Points, in no order, along strands that fork and pass close to each other.
In the rows, zero is written as 128.
Points whose rows are less than 103 apart are linked; no others are. Some points are linked to none.
Z_732: [140 139 121 187 129 134 162 145 153 121 100  79 132 107 139 112  91 130
 127  85 132 102]
Z_105: [103  76 149  72 134 119 128 102 125 147 135 162 108 146  99 132 128  87
 125 129 135 140]
Z_146: [172 137 104 182 160 120 121 165 110 160  98 105 153 104 127 107 110 136
  85 157 149 133]
Z_549: [168 143 135  87 161  98 125  75 114 103 151 171 128 124 133 147 214 120
 116 203 110 161]
Z_73: [146 121 114 129 106 135 165 110 137 148  55 122 141  93  87 171 130 164
 163 105  93 171]
Z_949: [ 89 170 103 105  79  74 108 104 164  88 160 143 114 157 105 170 162 152
 186 185 123 159]
Z_957: [157  87 132 121 175 174 133  73  78 101 134 150  89 139 149 113 137 116
  82  89 110 135]
Z_561: [ 66 155 103 125  84  70 132 161 185  77 151 148 117 173 145 104 120 133
 183 123 157 115]
Z_546: [101  66 177 120 137 130 101 130 134 125 164 151 118 158 133 106  87  72
 108  92 160 124]
Z_509: [161 137 151 155 152 120 101 120 118 105 183 144 100 128 127 101 125  88
  85 155 150 144]
Z_360: [145 142  87 147 126 156 139 127  89 174  83  80 163 120 137 176 117 155
 115 123 101  97]
Z_139: [ 88 118 163  66 155 126  92 133 127 152 169 159 109 165 116 123 130  81
 104 154 151 116]
Z_152: [133 157 121 108  64  80 122 127 158 104 128 159 133 141  77 164 154 135
 196 165 134 191]
Z_111: [155 178  91 180 140 120 105 162 108 143 115  87 168 108 137 136 127 163
  91 208 133 123]
Z_708: [107 119  97 143 154  59 166 145 147 106 109 127 144 125 109  78 147 147
 129 154 144 135]
Z_127: [112  64 147 127 167 114 109 152 101 190 125 157 118 106  98  95  95  99
 103 111 159 148]
Z_710: [170 164  96 118 181 153  88 122  72 122 144 157  95 134 148 100 149 134
  79 169 103 123]
Z_154: [ 88 157 112 101 157  56 103 102 174 134 138 144 122 114  94 126 154 158
 123 208 152 133]
Z_50: [127 143  93 156 135 131 140  87 128 106 114  89 148  80 129 156 151 197
 119 182  77 134]
Z_114: [120 149 163  58 151 153  53 108 110 146 196 160  98 154 141 132 158  87
  93 147 146 109]
Z_689: [137 165 105 180 137 167 137 156 105 191  77  69 156 125 168 174  78 129
  87 102 112  96]
Z_918: [112  46 141 113 113  66 118 131 127 119 145 158 127 170  96 132 124  39
 146 117 147 171]
Z_576: [140 102 144  97 127  60 114 126 127 106 156 155 136 167  98 129 159  46
 132 152 156 159]
Z_164: [130  99 169 126 152 107  64 131 126 119 190 150  96 142 125 105 108  52
 102 127 167 152]
Z_22: [113 174  98 132  48 111 120 186 144 121 101 132 121 164 133 123 111 159
 203  76 145 167]
Z_935: [105  93 126 115 130  76 163 124 145 117  84 162 117  92  70 137 120 148
 166 128 126 162]
Z_83: [127 164 150  89 128 152  99 103 113 115 200 132 122 145 139 139 169 106
 110 158 115 124]
Z_289: [161 174 101 150 166 144  93 134  99 113 160 118 119 150 171  91 136 125
  88 167 134 101]
Z_914: [ 93 116 142 151 159  95 154 156 147 112 157 136 105 118 132  79  82 104
 124  98 163 113]
Z_625: [180 177 102 124 185 149  84  84  66 103 151 158  97 116 148 126 194 132
 105 186  89 149]
Z_292: [172 129 131 156 184 146 133  82  89 106 102 148 108  92 123 125 128 154
  70 154  89 143]
Z_376: [154  71 109 120 162 152 174  83 100 111  96 128 109 132 154 112 138 101
  97  61 108 151]
Z_186: [131 140  90  84 115 172 164 123  94 131 102 108 144 156 160 128 151 142
 146  89  94  96]
Z_387: [172  65 133 144 161 134 105 129  85 166 109 145 130 110 103  91 113  94
  83 111 146 163]
Z_747: [148 124 139 108 126  84 129 123 149 148 110 140 151 104  81 125 154 148
 141 192 134 154]
Z_875: [ 92 131 202 125  82 144 115 146 169 108 170 143 126 131 151 137  89 118
 152  91 146  77]
Z_233: [147 163 119 166  95 164 140 137 105  88 151  71 143 132 159 149 115 146
 140 125  98  94]
Z_445: [ 76  36 166 121 114 118 120 153 143 158 150 152 133 148 123 117  92  72
 132  53 154 136]
Z_461: [117 149 119 146  95  98 125 176 166 136 142 113 138 104 112 120 106 134
 143 146 155 147]
Z_37: [ 81  41 144 104  93  90 106 159 137 155 153 169 142 172 110 140  98  49
 178  95 160 155]
Z_158: [176  79 148 149 150  86 121 138 104 151 124 150 145 112  95  92 144  96
 110 153 157 183]
Z_833: [113  89 175 134 104 189 109 153 153 148 122 144 140 137 175 117  95  89
 115  37 162  81]
Z_754: [131  81 154 113 122 116 147 122 131 140 106 147 121  94  89 121 116 110
 130 117 130 148]
Z_301: [114 122 113 176 144 112 194 126 160 136  80 102 128  85 109 107 103 145
 144  82 128 144]
Z_182: [184 140 104 159 170 114 124 122  95 123 103 133 127 112 122 107 136 166
  84 183 124 139]
Z_138: [173  78 121 102 149 143 173  85  96 109  88 140 130 108 140 132 158 115
  97 132 108 162]
Z_954: [151 166 125 155 139 188 111 140  64 115 158  85 141 150 183 137 125 138
 105 136  84  82]
Z_346: [174 117 137 192 156 177 110 140 111 131 127 117 101 129 157 100  83  92
  84  75 134 120]
Z_545: [115  98 148 141  92 123 155 174 156 122 130 126 134 154 151 101 102  86
 172  57 162 115]
Z_938: [117 162 108 181  87 152 146 131 168  90 122  68 144 123 144 154 105 187
 159 120 108  98]
Z_45: [101 123 136  93 153  42 135 116 163 133 125 164 130 125  79 132 152 127
 150 181 147 153]
Z_877: [125 130 122 155  90 138 160 188 155 149 100 102 140 132 143 106  93 117
 156  82 151 121]
Z_766: [114 173 101 193  80 157 148 150 187 120  99  82 138 127 156 160  82 167
 186  65 122 118]
Z_639: [175 123 142 173 145 170 135 113  96 143 118  96 132 107 137 145  98 113
  82  96 126 131]
Z_684: [164 158 154 102 158 152  92  88  82 126 172 156 110 118 137 134 197 107
 110 187 111 152]
Z_887: [111 112 204 110  76 195 124 124 152 142 144 133 131 143 151 152 110 113
 143  84 117  75]
Z_369: [130 147 128 142 196  50 111 108 155 126 138 168 122 100 112 104 166 149
 113 219 151 141]
Z_216: [188 111 138 144 137 169 152  92  97 147  93  92 138 116 144 167 137 104
 111  86  88 143]
Z_898: [136 190 113 122 149  78  86 133 149 123 173 132 114 121 138 112 186 110
 115 195 179 118]
Z_48: [125 122  96  87 134 164 172  94  96 101  93 117 149  87 138 183 177 178
 155 151  59 137]
Z_224: [ 82 148 105  68 119 114 123 135 138 121 156 130 130 177 143 115 166 126
 136 145 140  90]
Z_469: [126 146 116 170  74 122 129 121 179  85 136  95 125 117 106 151 109 199
 177 123 118 151]
Z_980: [119 125 131 126 136 174 125 164 107 193  92 121 131 128 150 116  97 129
  98  93 140  86]
Z_563: [ 64  93 132 110  90  80 123 171 128 178 122 174 134 124  78 141 103 107
 188 130 148 173]
Z_478: [151 108 179 174 124 184 117 151 131 122 136 117 130 140 175 104  80  96
 113  64 146  87]
Z_599: [151 144 113 141  81  64 123 128 171 117 114 141 153 111  88 136 169 157
 167 196 144 168]
Z_952: [ 81 167  96 118  85  87 111 132 185  84 168 133 115 171 114 133 137 175
 177 148 136 128]
Z_84: [ 85 133 129 131 111 101 138 176 154 107 151 129 121 158 144  89 105 107
 155  94 160  92]
Z_426: [130 109 151  97 144 178 102 143  97 165 132 150 108 127 137 115 115 119
  92 114 137 105]
Z_889: [150 106 141 115 110 167 155  89 128 152  70 103 141  93 112 178 138 118
 140  84  90 154]
Z_894: [ 96 138 110 144 161  96 142 163 137 129 136 122 113 112 132  71 108 147
 102 141 148 113]
Z_487: [ 95 103 158  61 104 170 104 144 118 175 134 140 146 153 137 112 120 108
 117  94 147 102]
Z_200: [117 108 160 124 135 151 175  92 150 112 107 111 105 114 122 134  98 127
 138  57 108 120]
Z_569: [133 166 136 155 148 199 120 111  91 139 125  98 134 114 165 153 100 163
  95 129  80  69]
Z_786: [161 186 105 135 160 113  67 159 119 150 162 134 105 135 141  95 153 109
  83 182 167 130]
Z_136: [123 127  80 131 141 153 169  80 122 132  63 100 154  88 131 189 145 204
 138 152  63 130]
Z_463: [168 113 119  89 150 126 150  91  80  90 132 150 126 120 139 125 179 137
 105 166 101 150]
Z_220: [146 155 137 142 172 165 114 109  81 120 137 106 114  95 133 137 128 169
  85 163  86 107]
Z_390: [102 131 106  70 117 175 149  94 101 140 103 111 137 124 135 164 162 177
 139 121  62 109]
Z_944: [123 143 115 138 125 108 127 124 144 135 100 103 151  80  93 134 136 190
 118 178 122 133]
Z_380: [113  87 150 128 137 178 128 159 144 198 102 120 149 132 153 114 100 108
 128  39 144  87]
Z_851: [ 67 124 100  91 101  78 153 130 150  88 114 158 104 175 100 128  97 162
 196  98 134 148]
Z_303: [138 148 117 150  93 131 169 101 154  98  93 106 127  97  88 171 134 179
 161 129  97 153]
Z_588: [135 148 103 118 107 183 142 160  92 160  91  83 167 152 166 149 134 138
 122 114 109  89]
Z_736: [127 155 133 114 119  74 114 144 140 114 163 125 135 148 116 126 164  86
 134 184 170 145]
Z_385: [110 175 144 113 130 140 111 111 133 108 189 103 109 116 131 140 152 151
 119 165 110  94]
Z_381: [ 96  85 122 173 144  63 182 132 148 130 101 136 132  86  85 106 102 137
 163 116 137 162]
Z_874: [ 93 116 146  84  80 164 132 140 144 148 124 142 133 161 125 135 105 134
 154  73 135  89]
Z_963: [111 127  87  60 118 133 164 125 115 109 119 137 128 163 135 120 169 144
 146 127 111 103]
Z_310: [101 183  73 182  97 165 125 118 177 128  93  98 143 158 167 175  97 214
 183  69  91 104]
Z_68: [155 124 132 113  82 145 124 144 134 124 149 103 126 153 124 129 131  95
 135 108 146 127]
Z_46: [201 118 151 162 149 122 118 111 111 114 134 164 129 112 107 107 134  97
  95 161 148 170]
Z_246: [100 162 168 118 108 132 122 127 166  88 185 129 117 144 151 124 123 137
 130 134 126  73]

A fork is a point with three links, a tip a point with one. Leave the first point through the second and follow the links. Name the first fork or tip that comes.
Z_710, Z_289: Z_127
Z_875, Z_887: Z_938
Z_139, Z_105: Z_84
Z_833, Z_380: Z_83
Z_158, Z_46: Z_684

Follow the links from the first point to the second, and from the first to the third. Name the last point that the two ways share.
Z_487, Z_710, Z_50: Z_83
Z_346, Z_949, Z_138: Z_83
Z_369, Z_957, Z_736: Z_684
Z_111, Z_874, Z_310: Z_938
Z_708, Z_289, Z_138: Z_684
Z_45, Z_935, Z_894: Z_84
